Points on a hilly landscape, in no order, each with its height.
A ball rolls from a point to the lowest of its 2 nearest points, and stops where none of them is lower. Distance is the straight distance between rows; heights are no part of it.
kipob height 33.6: [ -1   1  14   5  13 -25   7 -13   3  -8   3  -1  17   8 -12   2   2   7
   3  -3]
kevo height 48.4: [  1  -7  -8 -11  -4 -12   0   4 -12   1   4   9   6  -3  10  12  -4   1
  -4  -6]
bem height 34.2: [  3   9   6   4 -17  12  -4 -10  -8   4  -4   1   6   1   6  -1   8  11
   8   5]
ges height 21.7: [  1   7  -1  -1  -6  -1   1   0  12  17 -12  20   6   2  -2 -17   7   1
   4  -4]
kovap height 41.0: [ -1  -7  -8   1   0 -13  -7  -1  -7  -8  11   8   9  -1 -17  12   4  -7
  -7   4]
miv height 13.9: [ -2  -4   3  -4 -12   5   5  -7   7  12  -2  19  -6   4  -6 -25  17  -4
  -8  -1]
Lemin height 68.5: [ -8  -1  -6  19  13  -6  -6  15  11   6  -9  -3  -5  -5   1  -1 -13  -6
  -3  -2]
vog height 59.3: [ -3  -2  10  21   4   6  -6   2  13   8 -10 -18  -6 -12  10   4 -14   8
   7  -6]
zeloz height 49.0: [  7  14 -20   7  -7  11  -9   9   4 -12  -5  -3   3   2 -22   3   7  -5
  15  22]
Nis height 4.7: [-10 -15 -10 -10   3   0   0  -4   5  14   5  13  -6   9  -5 -23  15 -12
 -11   4]
muge height 46.0: [-11  14   6   3  15   6   8  -6 -20  -1  14 -19   1  -1   4  -5   4  -6
 -17  -8]
muv height 43.7: [ -6 -15 -15  -6  -7  -4   2  13 -10   4  -4  -4  -1   4  23  14  -2  -4
  -3   3]
Fivap height 40.4: [  1  -3 -29 -21  13  10 -13   8  -1   4   4 -15  -9   2  -4  -8  -8 -12
   7   7]
duka height 45.2: [  3   0 -22 -15   9  13 -11  12   2  11  -6  -6 -10  -1  12   4 -11  -7
  12   3]
radab height 48.5: [  6  -6   7 -14 -12 -15  14   0  -1   4  -4  10  12  -2  16   1   0  14
  -3 -19]
vug height 50.0: [  5   1  -4  -5  11   6  -6   3  -5   2  -4   0  -6  -6  19  10 -14   1
   7  -2]
Meviv height 49.4: [ -1   4  -3  11   8 -16  12   5  -2   1  -6 -17  23  -3  13  13 -11  13
  -4 -19]
ganu height 72.6: [  5   2   4  -5   3  13  -4   0  -9   1   0  17 -12   1  12  -5   5  -5
  -2   6]
dedam height 22.6: [  0  -4  18  -9  15 -24   8   5   3  -4  -2  -8   7   4  -3   7   1   1
   1  -6]
vis height 46.1: [ -2  10  -3  16   6  -9  -3  -1  -3  -3   5   9   5  -4 -14   3  -5  -2
  -3  -1]
nonar height 44.3: [ -8  -2   6   2   5   9   5  -3   0  11  -7  -7  -2   9  30 -18   5   0
  -7  -5]
riva height 48.6: [  9 -12  24  -9  -3  -3   9 -14   0 -22  11   8  -7   5   1  -4   9   1
 -10  -2]
Bon height 60.2: [  2  31 -13 -11  -2   4   9  13   0 -15   3  -1  11   9 -20  -8   3 -13
  -3  10]
Piz height 62.6: [  3  25 -17 -16 -10  16   1  13  -6 -14   9 -13   3  -4 -26  -6  -1 -10
   1  10]
fur height 25.5: [ -8  -4 -11   0  -1  -7   5  18  -3  13  -8   4   1   3   9 -10   8 -11
 -12  -3]
Riri height 52.7: [  3   0 -13   7 -13   9 -11   1  -6  -9   5  -2   6   3 -18  10  16  -5
   5  19]
linef height 44.6: [  2  12  11  21   5  -2   6   1   1   3  -9 -12  15  -7  10   3  -2  12
  -3 -12]
neku height 47.8: [ -2 -20  12   0 -10 -10  -1 -11   7  -5   6  -2 -12  -2  -5 -13  -2   2
 -10  -8]
radi height 41.6: [-11  14   7   4   7  16   2  -9 -17   0  17  -7 -10  -3  -9  -3  11 -11
 -12   3]
zag height 56.2: [  0  -1   9   8 -13   1  -7  -7   0  -2   6  -9   9   0 -29   4  18   1
   7  13]
kav height 40.2: [ -2 -17  11   3   7 -21   5 -18  17 -12   4   4   3  10  -7  -3  -4   6
   2  -1]
fekep height 44.5: [  5  11 -10   1 -10   5  -6  15   2   3 -12  -6   6   1  -8   8   3   1
  15   9]
zef height 39.3: [  0  14 -13   0 -23   9   0  -9 -12  11   1   9  17   3  -1  -5  12   5
  -1   0]
Giso height 40.5: [ -4   0  16  10   3   0  16  -7   1   2  -4   7  -4   7  18 -23   9   4
 -15  -6]
peke height 43.9: [  1   0  -2 -12 -15   0   2  -7 -12   9   2  13  10  -1  10  -2   3   7
  -4  -8]
savi height 50.3: [ -7  -1   2   3   6   1  -4  -5 -11   2   4 -14   1   2   8  -3   0   1
  -5  -2]
Naf height 33.9: [ -3  14   4   0 -10   6  -1  -2  -1  13  -2 -22  14   0  -9  -6   7   4
   2  -6]
sek height 35.7: [ -7   2 -25 -15  -1  12  -7   7  -8  10   7 -22  -2  -1  -7 -10  -3 -10
  -6   0]
peve height 33.4: [  4  -3  15 -19  -2 -10   5   2   2   1  -1   2   5   4  -5   2  10   0
   5  -1]
baged height 15.2: [ -6 -16  -1  -3   7  -1  -2   1  -1   1  10  14 -11   0  -7  -8  10 -14
 -14   3]
dar height 38.5: [  7  14  22   4  17  -3   8   0 -10  -8   3  12  -3  -4  -3   0   7  -3
  -9  -2]
Did height 61.8: [  0  -7   3  17  -7   6 -12   3  -1   1  -6  -6 -12 -12   6  13 -13   6
  11   5]
sus height 25.4: [  7 -15 -17  -7  -2   6 -16   2   4  -3   2  13  -3  -4  -7  17   0  -1
  13  15]
zezo height 68.4: [ -3  23 -13   1  -6  29  -6  -3 -16   6   7   5  -7  -7  -2  -9   7  -9
  -8   2]
Ruve height 45.1: [ 10  -6  15  -5  -5 -16  17  -7  11  -8  -7  13   2   5  11   3  -5  15
   6 -10]
Kom height 38.9: [ -7 -23  -2  -5  -7  -4   6   0  -2   6  -5  -8  -8   5  33   7  -9   6
   1  -2]
nalis height 85.3: [ 12   2   0 -15   8   9 -15  10  -1   1  -3   1 -10 -11  -9  11  -3  -5
  15   6]
dof height 34.3: [  7 -15   1  -4  -7  -1 -10  -1   2  -7   5  18  -2  -4 -12   7   7  -2
  -1   7]
lalod height 30.1: [  6   0  -3 -13 -10   0  -3   2  20  22 -18   7   7  -3  -7  -7   4   9
  19  -4]
bebot height 44.7: [ -2 -16  21   9   2 -21   8 -10  14 -11   1 -11  -8   1  -7 -12  -8   8
  -6 -13]
tedi height 39.2: [ -2  23   5  14   5   5   2   3   8   9  -5 -18  17  -7  -8  -7  -1   0
  -6 -12]
gopi height 59.1: [ -2  -6   5   3 -12 -10  -8 -16   2   3  10  -9  14  -5 -27   3   0   8
   5  -2]
zosoz height 76.5: [  4   8   7  11  13  10   0 -11  -8  -1   5  22 -10  -9   9 -11  -7   3
 -11  -7]
Zedup height 34.0: [  4  -7   9  -3   9  -9  12 -13   2 -12   3  25  -2  13  12 -10   8   0
  -9   2]
Tapi height 54.1: [  6  17 -13  -3   9  17  -4  -8  -6   4  -3  -1   5  -1  26   5 -17   7
   8  -5]
bitaf height 33.3: [ -3 -24   1  -7   2 -11  14   1  10   3  -4  -2  -7   4  23  20 -20   8
   7  -6]
zosok height 44.9: [ -6  -1 -20   4   8   0  -3  13   2  -3  -3 -20  -3   2  10  24 -22  -3
  14   7]
pip height 44.0: [  8   5  27   5   4   0  11 -16  -7 -11   6   9  -4  -3   2  -7   4  10
  -7  -6]
Zab height 81.7: [  6   3  21 -14  25   1  -2 -11   1  -5   3   1  -8   1   4  -4  -4   0
   5  -2]
zibe height 42.9: [  7 -11  11  -9  -7   1   6   1  14   1 -10   6 -17  -4  17  -9 -12   6
   4 -13]
zikip height 53.5: [ -1  18  -8   6   7 -10   7   2  -7  -6   2 -13  21   3   3   3  -5   5
  -4  -8]
gaki height 46.8: [ 11 -11  18 -15 -19   3   5   6   8  -3  -7   5 -18  -2   1 -10   6   2
  -2  -7]
Diga height 45.4: [ -2 -20  -9 -13 -17   6  -5   2 -12   3   5 -15   2   5  -2   3  22  -1
   1  13]
Mure height 25.0: [ -4 -12   1   1   3 -21  15   5  16   8 -12   4   5   3  13  10 -15   9
   7 -12]
nukid height 52.6: [  1 -18  13  -4 -20  -2   6 -10  -7 -15  12   9   4   6  -1   1  20   1
 -13   3]
vonu height 33.5: [  4 -13 -25   2  -9   4  -7  10  13   9 -11  16  -8  -1   1  11  -2   1
  18  13]
kan height 30.9: [-14  -7 -19  -2  -6  -2  -2  12  -8  15   1 -14   2   1   3  -8   0  -9
 -13  -6]
goti height 54.5: [  1  -9  15  16  12 -14  -1  -4   7 -11  -2  -2  -7  -2   1  12 -12   7
   7   1]
mado height 57.1: [ -3  29 -12   2   3  -7  14  10  -6 -19   5  -6  19  11  -7  -6  -4  -5
  -9   1]
nam height 40.3: [  1  -5   7 -23 -10   1  -2  -2 -10   8   3 -16   7   4  -5   1  15   0
   6   3]
feke height 57.8: [  0 -12   8   8  -2 -16  -6 -10   2  -8   7  -5   4  -7 -11  15 -10  11
   7  -1]
rir height 50.1: [ -4  -8  -5  12  16  -6  -5   4   7  -8  -1  -5  -7   3   3  22 -13  -4
  10  11]
ful height 53.2: [ -3  12  -5  15   2   3 -13   1   9   8  -7 -15   6  -5 -17  -2 -10   4
  13  -1]
dun height 56.5: [ -2   2   1  10   6   6 -13   8  10  15  -7 -21   3 -19  -5   0 -15   3
   1 -13]
mal height 47.9: [-12   1  -5  16  -3  12  -4   2  -5   8  -4 -18  -3   5  16 -12   3  -3
  -6   5]
kuziz height 25.1: [ -1  -7   0  -3   5  -4   0  -6   3  -7   7  24   2  12  -4  -5  18 -11
 -12  10]
Gubar height 38.3: [  5   3  -1  -7 -13  -6  -3   7  12  12 -14  -7  13   0 -20   6   7   8
  21   5]
tel height 39.4: [ -3  -7 -27   3  -8  -2  -1  19   8   8 -10  -4  -1   2   3  22 -13  -1
  15   6]
Darem height 79.8: [ 5 15 10  1 28 -3  6 -8 -3 -3 -1 -3  7  2  9 -2 -7  5  3 -7]
dod height 70.5: [  7  11  -7 -13   0  24 -10   8 -19   3   2   6 -11  -4   3   1   9  -9
   0  10]
gedi height 40.1: [ 11  -4  15   1  10 -12  19 -18  13 -19  -5  23  -4  13  13  -5  -3  11
   2  -3]
Seni height 50.2: [ -2 -30   3 -17 -12  -1  -3  -3  -3 -11  11  -5   5   7   0   8  21  -2
  -7  10]
Timid height 65.0: [ -7  35 -14  -9  -6  21  11  11  -8 -15  14 -12   4  -9 -13  -6  -7 -11
 -16   0]
loti height 33.0: [ -2 -18   5  -7  -3 -12   8  11  28  14 -16  -2  -7  -1   4   4 -14   7
  14 -10]
lofi height 83.5: [  9  -2  14 -20  19   9 -13  -3  -7  -4   9   1 -13  -6  -7   4  -3  -8
   5   4]
dobem height 36.7: [ -1  12   8   1   7  13  -4   0 -11  -9  10  -5  -5   2 -19   2  17 -15
  -5  16]
zapiv height 66.4: [ -3  -4 -15  21   6  -4  -6   4  10   4  -8  16 -10  -4   7   7 -16   0
   7   3]
sepom height 27.4: [  0  15  -1   3 -14   8  -8  -3 -16  -1   7 -15  11  -4  -7   8   4   5
   5   3]
rebud height 38.6: [  5 -25   5 -13 -13  -9   6   8  23  -2  -9   2 -20  -3   5   6 -16   4
   6 -12]
tav height 36.4: [ -9   4   6  23  -1  -2   9   5  -6   0  -1  10  -2   6   8 -13  14  -6
 -19   2]
veset height 66.8: [ -8  30 -18  -7  -9  23  10   5 -13   1   8  -2  -1  -2 -10 -10   9 -13
 -18  -2]
guk height 49.9: [  3 -12  11   2 -23   1  -2  -1   7   5  -3   3  -9  -9  -5  -9  -1   7
  -1  -7]
muz height 78.1: [  5  19   7  10  16   7   6 -13  -9   1   3   6   7  -8   5  -6  -4   8
  -8 -14]
fusav height 29.4: [  2  13   8   2  11  -3   1  -5  -9 -15  10   3   6   9  -8   4  13  -8
  -3  11]
dobu height 64.2: [  4 -11  -6  15  -4  -6 -12  -1   3  -6   2  14  -9 -11   0  18 -16   4
   7   4]
Lafe height 49.8: [ -5   8  -9  16  11   1 -14 -13   8   3   2   4   0   0 -20  -8  -9  -1
   7   4]
Savun height 31.4: [-14  -5  -8  17   5 -10   3  12   2   2  -5   0  -2  14   6 -11  11 -14
 -13   8]
sivap height 74.7: [ 12   4  11   5  11  10  -6  -6  -3  -9   1  22 -15  -7  11   4  -7   2
   4   4]

Call two points neighbours if one is among the 2 nearest of the other. Go from one point of each pair to the other, from neighbour to neighbour, staying as low as possible. Name the highest point that can't be avoided.
sepom, dedam => guk
sus, dedam => gopi
fusav, Mure => nukid
sepom, Nis => radab
Mure, sepom => kevo
fur, fusav => savi

For each start below, name the point where the ball stops.
Lemin => sus
sivap => sepom
feke => sus
zag => Nis
zapiv => sus
Bon => sepom
